Each row is a point on a tangle of strands that fork and nearly touch. The rows are in no order.
Points whose rows are less than 111 apart are linked; no others are. Some points are linked to none.
Q909: [-45  35   4 -41  48 -59  17  -6 -47 -11  -7 -18  17   4  24  14  25  24
   5  37  48  53 -23]
Q459: [ 33 -17  11  36  -9 -22  -2  -6   0  36  13  12  14  44 -44 -21  20   4
   7 -11  21  40  31]
Q975: [-12  -5 -37 -10   5  44 -29 -30   5  -4  10  13 -40  -3 -15 -38 -22 -28
 -22 -25  -7 -66 -15]
Q937: [ 17 -27  21 -23 -28   9  15  23   9 -10 -56  -6 -24 -36   6  46   2   4
  28 -18 -37  23  -3]
Q399: [-11 -18 -12  -3   4 -17  16  56   6 -14  44  -9  16   7  -8   6  -7 -28
  22 -31 -52  16 -11]
Q237: [ 12 -42  60 -14  35  56  10 -12  37   6 -19  48 -25  22   6  -4  24  -6
 -22   7  13   7   6]
Q648: [-18  16  14  22  15  13  38  51  10 -23  21  -7  18 -32  38  13 -74  17
 -21   9 -40 -30 -11]
Q294: [ 40  -4  34  -2 -10  25 -14   9  19  16 -26  12  -5  -3 -13  21  -4  49
 -33 -16 -52  16  16]
Q170: [ 36  13 -68  22  19 -14 -23 -30 -13   9  37 -20 -18  -5 -44  18 -22  -9
  -4   8  11 -64  26]
Q598: [ -5   0 -22 -21   3   8 -12 -23 -21 -39   9  19  11  -9 -17  25  19 -23
 -66  -2  51 -37  -1]
Q384: [ -3  19 -44 -13  -4 -38 -21 -26 -38  -3   0 -20  37   4 -22  -7  23  34
  -4 -10  40 -15 -36]
Q26: [  4   4  21  27 -34  10  15  69 -20 -37  -5  -7  -6 -29   8  24  27  -6
  -9 -12   2  22  26]
Q74: [ -7  13 -20  22 -17  12 -35 -11   8  -9  28  -9  22 -23  13  24  -1  -4
 -11  47  14 -75   1]
Q786: [-16  13 -55  -3 -15   4 -23  19 -27  -7  37 -34   7  24  40  37  -9  47
 -27  49   3  -9   0]
Q329: [ 29 -35 -41 -30  -7   3 -18  15   0 -12  11  10  25 -23 -14  16   9 -27
 -50  30  15 -25  -2]
Q319: [-34  25 -53 -54 -32 -34 -47 -51 -46  -1 -18 -44  23  18  23   7  -1  18
 -10  -6 -22  17 -26]
Q796: [-15 -29  11 -38 -28  11  32 -33 -23 -16 -13  23 -16 -59  32  -3  68  22
   9   9  31  21 -12]
Q203: [ 78 -23  38  25  23  30  23  28  27  16 -40  10  -6 -21  14  20 -26  43
   3  12 -53  21  -2]
Q562: [ 48 -31  37  49  -7  34   8 -10  27  31   5  30  11  44   1 -12   7  12
  12   1 -16  58  38]
Q708: [ 26 -23 -29  51  -4  12 -20  -3   5  28  46 -11 -47  37 -32 -72 -28 -30
  23   2  10 -18   8]
Q394: [-10  13  11  82   9  -2 -20 -46   4 -39   9  -6 -31  35 -25 -35 -19 -47
 -27 -23  35 -18   4]
Q890: [-15  12  44 -27  13 -46  53 -48 -59  14  17  45   6 -60  31 -44  17  36
  42  27  20  59  12]
Q93: [ 18   6  42 -11  17  51  30  55   0   2 -24  10  -6   9  23 -34 -52  18
  -8   0 -69   2   5]
Q327: [ 12  10 -45   5   9 -17 -17 -23  28   5  -7   3 -21   4 -26   8 -17  26
 -18 -62  21 -30 -31]
Q471: [-17  17  -5 -34  15 -49  53 -44 -13  -4 -46  16  22  12  -6 -19   6   0
  23 -33  49  54 -30]
Q6: [ -4 -30  -9  18  15  52 -10  20  25   3   6  32 -11 -12 -20 -58 -33  -1
 -26 -44 -11 -27 -26]
Q21: [ 13   3 -59   9  20 -11  17   9  13 -24  18   9   3  27 -35   2 -26   1
 -33 -43 -11   1 -31]
Q455: [-11  41 -44  -7 -30   2  32  19 -28 -12  15 -16 -12  16  19  21  20  40
 -11  10   0  29  20]
Q254: [  6 -13 -32  37   7  -9  -9  -3  -6  34  26  -5 -15  44 -47 -63  13 -15
  28 -29  39  24   3]
Q681: [ 10  28 -40  36 -17  -7  -3  34  34  13 -19 -24 -14 -20  32  -2   2  16
  21  54  -6  -5 -17]
Q764: [  5 -38  36 -33  53  19  20 -11  36  27   0  31 -29  18   6  16  41  -2
  36  -3  -4  26  -9]
Q71: [ -6  37 -42  32  18  35 -16  -4   5 -19   7  -9  23 -20   3   7 -59 -38
  -4  29   2 -93  11]
Q541: [-19 -12   1   7 -46   6   7  30 -10  -1  36  -5   8  22 -18  -7 -19 -27
  48 -44 -21 -18  18]
Q930: [-32 -22 -36 -45  -4 -16 -21  31 -10  16 -13 -32  15 -30  18  40  31   4
   7  47   1  37 -10]
Q759: [  1  41 -14 -27 -44  -3 -30 -54 -32  -1 -11 -14  15  26   3  -8  17   6
 -38 -10 -36   4  17]
Q807: [  6   5  33  -6  73  38  32  48  32  -3 -25  10   7  -1  41 -12 -37   0
   3  34 -47  -1 -31]
Q318: [ -8 -23  24   5  22  15  53  37   6  12  33  -3  30 -35  -3 -33 -91 -10
 -14  13 -36 -51 -15]
Q196: [ -7  13 -22 -30 -12   7 -22  25 -35 -20  53 -20 -12  20   5  20 -21  28
 -17  -3  -9 -58  -2]
Q864: [-23  -3 -63 -19  22  40 -30 -44  -5 -32  18  10  -1 -18 -12  -1  17 -38
 -29  -1  23 -67 -23]
Q221: [-35  33  38 -18 -10 -46  37 -52 -41  25   5  17  34  -6  22 -18  25  14
  54  23   8  37  20]
Q454: [ 30 -24  15 -12 -38 -30  -4  21  20 -17 -42 -12 -22   4  -9  16 -29   1
  12 -30   2 -12 -18]
Q305: [ -1  13  -1  19 -22  -9  34  28 -28 -28   7 -25 -20 -22  35  22  48  37
  30  -8  -9  49   4]
Q883: [ 18   2 -11 -22  -4   2  28  52  -1  -8 -46   2  16  22  -4   7  26 -33
  36  -1  10  51  10]
Q418: [-28  37  11 -36  27 -80  18 -34 -48  -2 -17   7  33 -16  -3  -2  -7   2
  19 -10  70  20 -18]
Q685: [-16  20 -18 -29 -15 -41  -4   1 -34 -37 -35 -45 -16  23   5   7   5  -8
 -28  53  27  20 -29]
Q410: [-25   1 -70 -57 -15 -11 -53 -13 -17  24  20 -26  15  -4  33  22  11 -11
  -1  16 -23   8  -5]
Q794: [ 10  -7 -15 -51 -32 -15  15   0   9  -1  18  -8 -18  19  39  28 -13 -30
  25  -5  -9  -5  18]
Q523: [-38  -6  13 -27  20  28   9  26   6 -33  10  22  -6  17   1  -2  21  -4
 -16 -13  -5 -22 -23]
Q567: [-27   4  37   8  -4  -3  14 -11  -7  -6 -14  12  -6 -32 -19  26  54  12
 -37  25   9  25  10]
Q525: [ 29 -27   6  10   1  30  31  43  23  -6 -46   0  -6 -56   1   9  -7   9
  -5  17 -67  34 -20]
Q939: [ -3  10  14 -29  26  17 -10  34  41 -13 -49   3   6  14  33  11 -32 -24
  18   2 -33 -10 -27]
Q791: [ 33  -7 -38   5   3 -30 -13 -43  10  38  23   6 -11  12 -67   8 -16   1
 -19 -29  30 -33  10]
Q60: [ -4   3   9  51 -33 -14 -23 -40   6  17  -3   0   4  -7 -16 -31  22   9
  19 -26  40 -28   3]
Q427: [ 15   7 -21  15 -30 -18  -2   7  29  -3 -14 -20  12 -27  21  53 -14  37
  -7  28 -17   6 -14]
Q364: [-26  -2 -24   2  -8  40 -50 -27 -17  -4 -11 -10 -19  -8 -51 -29 -22 -59
  27 -30   4 -70  21]
Q942: [ 10 -29 -34 -33 -24   6 -32  12  -3  -1 -29 -10  54 -21   7  43  28   2
 -21  58  24   5  -1]
Q365: [-15 -55  39  25 -24  47 -10  -7  43   0 -10  27 -29   0 -23 -29 -31   6
  -3 -46  -8  16 -14]
Q34: [ 25 -39  69  40  17  55   1  -1  40  31  14  17 -32  46   9 -19 -53  13
  10  -4  -3  58  32]
Q283: [-16  -7  86  14  17  -1 -12 -10   3  16  -3   2 -15  35 -15  -2  25   3
  28 -32  -3  54  27]
Q481: [  6  19  12  46   2  11  16  36  47  25 -33   8  11  -8   2  11  10   0
  46  43 -12   3  10]
Q230: [ 39   1 -64  25  22  20   6  58 -23  -1  19 -22  31 -25 -24 -47 -56  -9
 -11  19 -37 -35 -13]
Q650: [-48  29  59 -17  -6   1  26  -9 -24   0  -6   3  10  27  17  -1  46   7
  53  32   1   6  11]
Q905: [  4  33 -65 -11  30   1 -26 -39 -54 -44 -25 -30   7   9  -2 -21  17 -55
   2  11  70 -34  -6]
Q87: [  2  47 -10  40  30   5 -10  26   6 -24  28 -24  10  -3  20  11 -62   1
 -38  29 -28 -56  -8]
Q333: [-16 -43  69   9  29  23 -15 -18  36  13   3  13 -25  56  -1  -7 -32 -25
   6 -43 -20  69  13]
Q289: [ 34   0  11 -11  38  22 -39  54  18  19   6   3  10 -24  22  12   1  41
 -22 -15 -42  -7  -4]
Q488: [-16   4  33  18  13 -64  27 -46 -24  18  21  11  -8 -29 -17 -29  38  -4
 -13  22  60  25  12]
Q218: [  2   7   4 -17  30  33 -28  29   9  27  -8  11  13 -33  21  28  61  40
  -9   2 -15  23  19]
Q638: [-32  38  23   8  13 -33 -13  26 -13   5  -6 -16  -8   9 -39   2  22   5
   3 -29  28  -2   3]
Q381: [ -7 -11  51  60 -10  -6  13  31  32  -3 -11  -6 -24   0 -23 -17   5 -17
  11  33  -5   1  -1]
Q297: [  6 -12  11 -58  15 -25 -13   2  16  -2  13 -18  -4   7  60  72   2  -5
  13  24 -11   4   1]
Q966: [  9 -23  26 -21 -22  11  14 -48  13   4  19  29 -24 -15  48   5  42   5
  -3   0  20  -9  19]
Q772: [ 23  17  -2 -37 -32   4 -15 -58  -6  20 -13  14   9   8  40  -1  38   7
 -23  19   6   0  26]
Q645: [ 23  -4  26  50   6   1 -11 -10  15 -22   6   7 -14  14  -6 -23 -17 -36
 -40  14   0 -23   6]
Q322: [-26  -7  16 -17  32 -18  28 -31  38  13 -27  27  10  36 -10   7  17  -8
  34 -33  15  27 -22]
Q231: [ -1   8   8 -67  34 -54  15 -28 -19   3  -3 -20   9  17  39  48  28   4
  16  19   3  57  -9]
Q596: [  7  15 -22  39 -35   0 -41 -49  -1   9  25  -1  54 -18   6  -4  36   5
   5  -5   3 -42   4]
Q594: [-36  -4  12 -41  -1 -40  31 -40 -49  14  12  22  -1 -79  12 -33  42   8
  -8  14  50  27   5]
Q707: [-23 -31  46  46 -42  15 -11 -19  30  27 -21  14  -6  10 -45 -19 -10  15
  25 -33  40  19   5]
Q415: [ 35  -4 -40  36  -8  15  -6  25  -7  11  38  -8 -11  -1 -41 -23 -59 -20
   3  -7 -11 -53  12]
Q757: [ -6  12 -21 -20  -4   6 -21  25  11  -9 -24  -8  12   9  -4  -5 -54 -69
  16 -11 -30 -35   2]
Q971: [-19   1  12 -51 -37 -36  12 -13  -9  -5 -12  -9 -22  34   1   4  -9  -2
  35 -27  12 -11 -12]
Q383: [-23   3   5  -3 -25  29 -40  -8  -1  23  12   3   9  29 -32 -15 -45 -53
  15 -44 -28 -43  37]
Q419: [ 20 -17 -22  11  30  -4  26  30  29   4  42  10  -4   9   5 -21 -34  19
  -8 -34 -57  10 -25]
Q287: [ 19   2 -28  44 -38 -23   0 -25  13 -21  26  -2  33 -11 -12  28   5  34
 -21 -16 -17 -12  -9]
Q346: [-25  13  -7  22  18  36  21  29  21  24  13  27   4 -25 -21   9  44   6
 -33  15 -18  20  22]
Q256: [ -2  24  50  41   1 -44  26 -15 -26 -29  -9 -11  -7   4  -2  -5  48  19
 -16  23  26  38   7]
Q770: [ 38 -15  51   5 -31 -10   8  41 -12 -19 -35 -14 -41   1   1   3  17   0
   5  -9  33   9  26]

Follow the links from the first point to the second, and from the first to the third. Name the last point that the two ways share.
Q459, Q381, Q329 | Q975
Q596, Q419, Q93 | Q383
Q237, Q455, Q488 | Q454
Q305, Q764, Q890 | Q454
Q541, Q26, Q71 | Q975

A fork is a point with three links. Follow the links from the first point to the second and name the forks in between, in order.
Q427, Q203 | Q596, Q975, Q594
Q791, Q71 | Q383, Q975, Q596
Q890, Q807 | Q594, Q975, Q383
Q329, Q648 | Q975, Q596
Q770, Q757 | Q454, Q594, Q975, Q383
Q794, Q650 | Q454, Q594

A fork is a point with three links, a tip a point with one. Leave the first point through the second and follow the links. Name the first fork or tip that comes.
Q772, Q759 | Q975
Q971, Q794 | Q237
Q937, Q525 | Q594
Q764, Q322 | Q454

Name the points in between on the shortest way along the links from the first point to the second, in order.
Q471, Q759 | Q418, Q909, Q231, Q297, Q794, Q971, Q454, Q937, Q525, Q203, Q294, Q289, Q218, Q346, Q567, Q256, Q488, Q594, Q796, Q966, Q772
Q327, Q256 | Q21, Q419, Q399, Q541, Q383, Q364, Q975, Q864, Q598, Q329, Q942, Q930, Q410, Q319, Q759, Q772, Q966, Q796, Q594, Q488
Q6, Q562 | Q975, Q364, Q383, Q541, Q399, Q419, Q21, Q327, Q791, Q170, Q415, Q708, Q254, Q459
Q394, Q383 | Q645, Q381, Q481, Q681, Q427, Q287, Q596, Q60, Q707, Q365, Q6, Q975, Q364
